Each row is a point on a tangle of strands that fork and nearly touch. The rows are in no order.
Points whose rows are less than 106 apart are linked; no others are. Some points are linked to none.
K_490: [-24 -16  23 -20  23  35 -18   4  20 -19   2   0  19 -60  -8 -12  32 -26
  17 -58  38]
K_301: [ 45  -9  55 -35  26  16 -69  11  14 -53  24  23  -5 -12  61  87  38  -1
  -2  72 -51]
K_803: [-19   7  13 -15 -53 -21  18 -12  20 -43 -25 -42  37  46  53  29  16 -45
 -17  53 -19]
K_570: [  8   4 -25  16  31 -31   0  -7 -11  12  35 -25  14  -4 -51  31  -6  48
   7  39  -6]
K_529: [-10   3 -11  41 -54 -32  66 -23 -10   2 -13 -39  15   7  31  25 -32 -20
  27  18  -5]
K_245: [-30  29 -22 -13 -73 -37  37  -3  -3  -4 -38 -17  -6  50   0 -27  29  -8
 -10  12 -14]
K_657: [  8  24 -10  52 -54 -25  62 -19   3  18 -24 -31  15   7  32 -19 -51 -36
  29 -12  32]
K_252: [-29  11 -10  28 -25 -32  33 -12   9 -32 -25 -18   4 -11 -17 -14  16   4
  39 -15  21]
K_615: [-72  27  17   3 -18 -24   2 -16  56 -75 -25  11  46 -16 -41 -61  11 -17
 -18 -24  56]
K_409: [-10  -5  -6  -6 -30  31  16 -38  23   0 -20 -29  23  -7  43  -7   3 -64
  -4 -66  -3]
K_913: [ -6 -31 -16 -19  54  23 -38 -20  -2  39  38  19 -16  12 -53   1 -16  20
 -37  -5 -11]
K_829: [ -52   26   35   -4  -10  -65   -5   23   24 -101  -18   24   25    2
  -42   -4   46   29   14   66    9]
K_133: [ 51   5 -49  17   5  19  30   7 -32  78  28  27 -32  38   7 -47 -71  10
  -2 -36  -5]
K_869: [ 13   8  16 -32  40 -21 -55  34  19 -73  33  13  40 -36 -19  76  39  27
   9  49 -15]
K_84: [ -6 -36  -6   3 -12  46  14 -58   3  15   3 -15  16  -9  44  23 -33 -55
 -14 -51 -33]
K_184: [ 53  42 -78  -8 -61   5  46  -7 -35  65  -5  51  -5  31  30 -58 -63 -11
 -32 -71 -27]
K_471: [ 27 -37  -3  19  37  61 -11  14 -32  48  19  24 -71  32  35 -39 -21   7
   8 -37   3]
K_780: [ 12   0 -77 -26 -12  30  18   2 -24  37  27  70 -39  18 -35 -55 -11  31
 -19 -87 -34]
K_139: [ 26  -7  35 -24   6   4 -29   4   9  18   4 -29  18  26  32  29  12 -24
  -1  59 -14]
K_602: [-18  22  78   3  46 -27 -41  50  29 -98 -20  29  28 -65   4  28  37   6
  47  34  44]
K_775: [-23  -4  10   2 -28 -15   6 -16  19 -60  -8 -36  39   4  36  40  19 -25
  15  17 -13]
K_929: [-11 -12 -31  25 -58 -30  69 -17 -37  24  -7 -19 -16  26   8  19 -12   6
  21  18 -35]
K_456: [ -6  30 -40   3 -89 -39  65 -39   5  24 -18 -23  31  16  17  19 -35 -41
 -55 -11 -16]
K_927: [ 37 -31  26   9   7  19   6  16 -24  84  13 -15 -25  42  41   2 -38 -18
  -3  50   9]
K_710: [ -6  57 -35 -33 -14 -48  -4  17  16  11  -2 -16  19  28 -76 -23  39  28
 -39  37  24]
K_794: [-13 -66  21  50  53  -2  -8 -37 -19  42   8   9 -45  37  43  48 -89  -6
 -36  51 -22]
K_327: [ 30   3 -19 -26  29  28 -31 -11   3  71  33  -4  -4  25 -43 -27 -16   5
 -45  -5   6]
K_34: [ 35  31 -61   5 -61  11  44 -12 -15  34 -11  36  -4  13  28 -53 -34 -23
   2 -93 -16]
K_363: [  8 -47  45  21  83  38 -71 -12  -4   1  25  19 -37 -17  21  48  -6  15
 -13  37 -21]
K_531: [ -17    3  -30  -20    6   23   17   11    1   10    1   29   -1  -54
  -57  -37   16    4   16 -100   24]
K_460: [ 26 -27  30  35  55  18 -29  -9   1  14  40 -35  23 -15  34  46 -30 -16
  14  29  18]
K_793: [-18  -2 -46  37  10 -27  30 -40  -7 -31  19 -14  32 -67 -46  41  -9  30
  17 -40  -9]
K_753: [-19  30 -11 -24 -66 -43  34  -5  12  -8 -31 -40  24  49   8  12  18 -24
 -42  57 -15]
K_311: [-60 -60  -7 -25  33  36   3  11 -46 -15   0  56 -49 -72 -54  22  27  48
   4 -57 -34]
K_333: [ 18   6  72  24  60  -8 -41  39  20 -79  -5  -1  21 -70  29  53  31  13
  46  33  25]
K_203: [ 22  54  -1   0   0 -31 -10  15  39  25 -17 -40  21  33 -31 -69 -11  -7
 -27  23  71]
K_499: [ 15  -1 -52  -9  -2  31  15  10 -19  29  24  41 -26 -22 -41 -49 -11  23
  17 -92   0]
K_186: [-29  32  57 -41 -24 -21 -40  19  63 -71 -50   4  30  25   4 -37  49 -28
 -28  47   8]
K_933: [ 47   1  59 -20   6   1 -48   9  17 -32   3 -11  18  14  70  66  22 -18
   6  87 -42]
K_89: [  6   7 -29  -2 -43  29  27 -17   7  17 -21   3  -3   1  16 -36  -2 -35
   6 -88  -1]
K_417: [ 32 -25  62  35  76  22 -50  16 -12 -56  12   6  -4 -75  41  75  20  39
  32  51 -13]
K_459: [ 24 -13 -59  -3  21  30   4  -5 -29  53  27  61 -53  54  -6 -52 -60  24
 -30 -63 -27]
K_546: [  8  63 -34   8 -33 -24  21 -37  38  16  -9 -24  39 -11 -20 -43 -39 -31
 -29 -50  51]
K_28: [ 17  48 -24  41 -45 -28  42 -26  16  33 -18 -14  26  -9   3 -34 -60 -26
   4 -44  45]
K_573: [ 45  16  52 -35  36  -6 -64  49  30 -94  23  32  11 -39  23 100  35  20
  14  55 -27]
K_908: [ 31  17  -8 -43 -29  12   6  32   1  62 -24 -35  -8  67  26 -42   2 -25
 -49  41   5]
K_617: [-34   1  22  -3   4 -51  -2  40  -4 -74 -20  11   8 -28 -27  18  57  32
  47  41  -2]
K_96: [ 22 -45  21  38  38  41  -4   3 -32  73  18   8 -54  41  52  -1 -52  -4
   3  10   2]
K_352: [-47 -33  -4 -27   4   3  23  38 -43 -19 -14  26 -22 -52 -54   3  49  43
  28 -37  -5]
K_765: [ -1 -46 -14   5 -10  29  26  30 -54  21  -5  24 -80  21   9 -17  23  37
  37 -18 -43]
K_188: [  1 -41   9  44  47  33  -6 -23  -5   4  20 -22  -4 -35  22  36 -20   5
  16 -13  -6]
K_350: [-59   7  35 -45  20   9 -24  18  29 -72 -19  16  35 -63 -23  -3  50 -29
   9 -41  48]
K_83: [ 23  36  16  31  22 -30 -14   7  30  15   1 -43  30   9 -15 -29  -9  -2
  24  30  67]
K_247: [ 53  33 -81  14 -48  -8  21 -26 -30  81   9  69  -2  13   3 -42 -94   5
 -46 -63 -36]
K_423: [ 25   7  41 -40 -11   6 -36  26  17   5 -27  -7 -11  27  33  -7  54 -23
   7  48  -3]
K_756: [ 22   0 -35  35  11 -22  31 -24 -17  50  29 -13   1  -7 -52  12 -49  40
   7   3   0]
K_855: [ 24  16  20  44  27  -5  -5  20  14  23 -11 -32  -2   1   9 -42  -9  -1
  58   7  79]
K_240: [  0  29  32 -41 -33   0 -26  19  36 -15 -55 -33  14  47  19 -40  39 -36
 -34  32  10]
K_82: [  7 -29 -29  37 -30   9  56   1 -54  28 -10   3 -52  20  17 -12 -12  25
  39 -14 -37]
K_543: [ -64   35   12   14  -49  -18   23  -19   45  -57  -41   20   14    7
  -27 -102    5  -12  -28  -47   40]
K_877: [ -1 -58  36  50  63  25 -38 -12 -32  59  -3  19 -85  45  47  15 -61   9
 -12  37  -8]
K_265: [-23   7  -1 -21 -58 -10  29  30 -11 -12 -42  -3 -31  44  10 -36  56   0
  19  14  -9]
K_897: [-10  67 -13   6 -21 -44  -3 -27  48  -2 -11 -37  39  14 -39 -61 -26 -17
 -59   3  60]
K_451: [ 16 -25  18 -20  35  64 -41  23  -6  41  18  16 -40  -1   7 -32  22   0
   9 -30  19]
K_320: [ -4   0 -44  -6 -46 -28  40 -18 -33  47  15 -10  -8  38 -29  23 -16  15
 -20  24 -39]
K_41: [-28  10 -19  24 -30 -25  18 -31  17 -69  16 -52  62 -10  34  60 -16 -26
   6  10  -2]
K_624: [-12 -51   6  36  22  41  15 -54 -17  -2  11 -20   4 -24  38  48 -35 -22
   6 -44 -36]
K_637: [ 33 -12  73 -19  39  42 -57  35  -4   2 -11  24 -35 -45  32   9  65  -2
  37  20  18]
K_998: [ 16 -41  69  29  97  43 -67  -2 -17 -22  12  27 -31 -65  25  56  12  45
   5  39 -14]
K_639: [-12 -19 -26 -33 -39  17  26  37 -34   6  -7  21 -54  38  -2 -31  49  19
  27 -26 -31]
K_903: [-57  32  33 -23 -24 -51 -20  10  40 -89 -32  12  39  21 -23 -14  51   0
 -26  50  -9]
K_666: [ -4  18 -46  -5 -20 -47  25 -35 -17  10  40 -31  22  21 -42  47 -10  29
 -22  51 -22]
K_430: [-19 -12 -37  32  -5 -15  33 -45 -13 -36  31 -29  33 -32  -4  64 -22   4
   5  -7 -27]
K_137: [-40 -20   4  -8   4 -18  17  36 -34 -33 -14   8 -19 -33 -39  16  63  47
  41  15 -17]
K_740: [ 23   2   1 -13 -17  -5  18  13  -4  55  -6 -36   4  47  15  -3 -10 -16
   0  45   7]
K_230: [ 29   6   5 -58  21  49 -32  28  19  52   8  -4  -2  20 -14 -51  21 -14
 -28 -25  24]
K_100: [ 42  -1 -47  44   6  -6  37   2 -31  73  24  11 -30  13 -23 -27 -61  36
  24 -15   1]
K_225: [-29 -30   8 -29  42  43 -13   9   0   2  13  22   5 -73 -40   5  23   1
   2 -74  19]
K_422: [ -8 -39  22 -33  56  41 -64 -13  -1  21  32  20 -15  -7 -19  28  10   4
 -27  10 -19]
K_843: [ 13  -4  -2 -12  37 -32 -36  19  -1 -34  44  -4  30  -9 -39  57  18  35
  11  61 -27]
K_527: [-62  22  13 -41  -7 -12 -19  -6  45 -71 -20   0  48 -33 -39 -19  36 -30
 -24 -28  38]

Follow the links from the first point to the second, and from the first to the third. Name the last point that the two ways share.
K_615; K_301; K_639 -> K_570
K_28; K_780; K_41 -> K_929
K_529; K_490; K_471 -> K_570
K_573; K_186; K_417 -> K_139
K_240; K_753; K_230 -> K_139
K_908; K_546; K_775 -> K_929

A fork is a point with three links, a tip a point with one. Leave the first point through the second and follow the links. Name the first fork or tip that comes.
K_423; K_240 -> K_311
K_245; K_753 -> K_793
K_793; K_430 -> K_929
K_531; K_499 -> K_570

Name the points in between on the shortest way along the links from the first point to the second, in order.
K_471; K_459 -> K_96, K_927, K_740, K_139, K_933, K_301, K_573, K_869, K_843, K_570, K_756, K_100, K_133
K_780; K_546 -> K_459, K_133, K_100, K_756, K_570, K_666, K_320, K_929, K_529, K_657, K_28
K_927; K_998 -> K_96, K_471, K_451, K_230, K_327, K_913, K_422, K_363
K_829; K_471 -> K_903, K_186, K_240, K_423, K_139, K_740, K_927, K_96
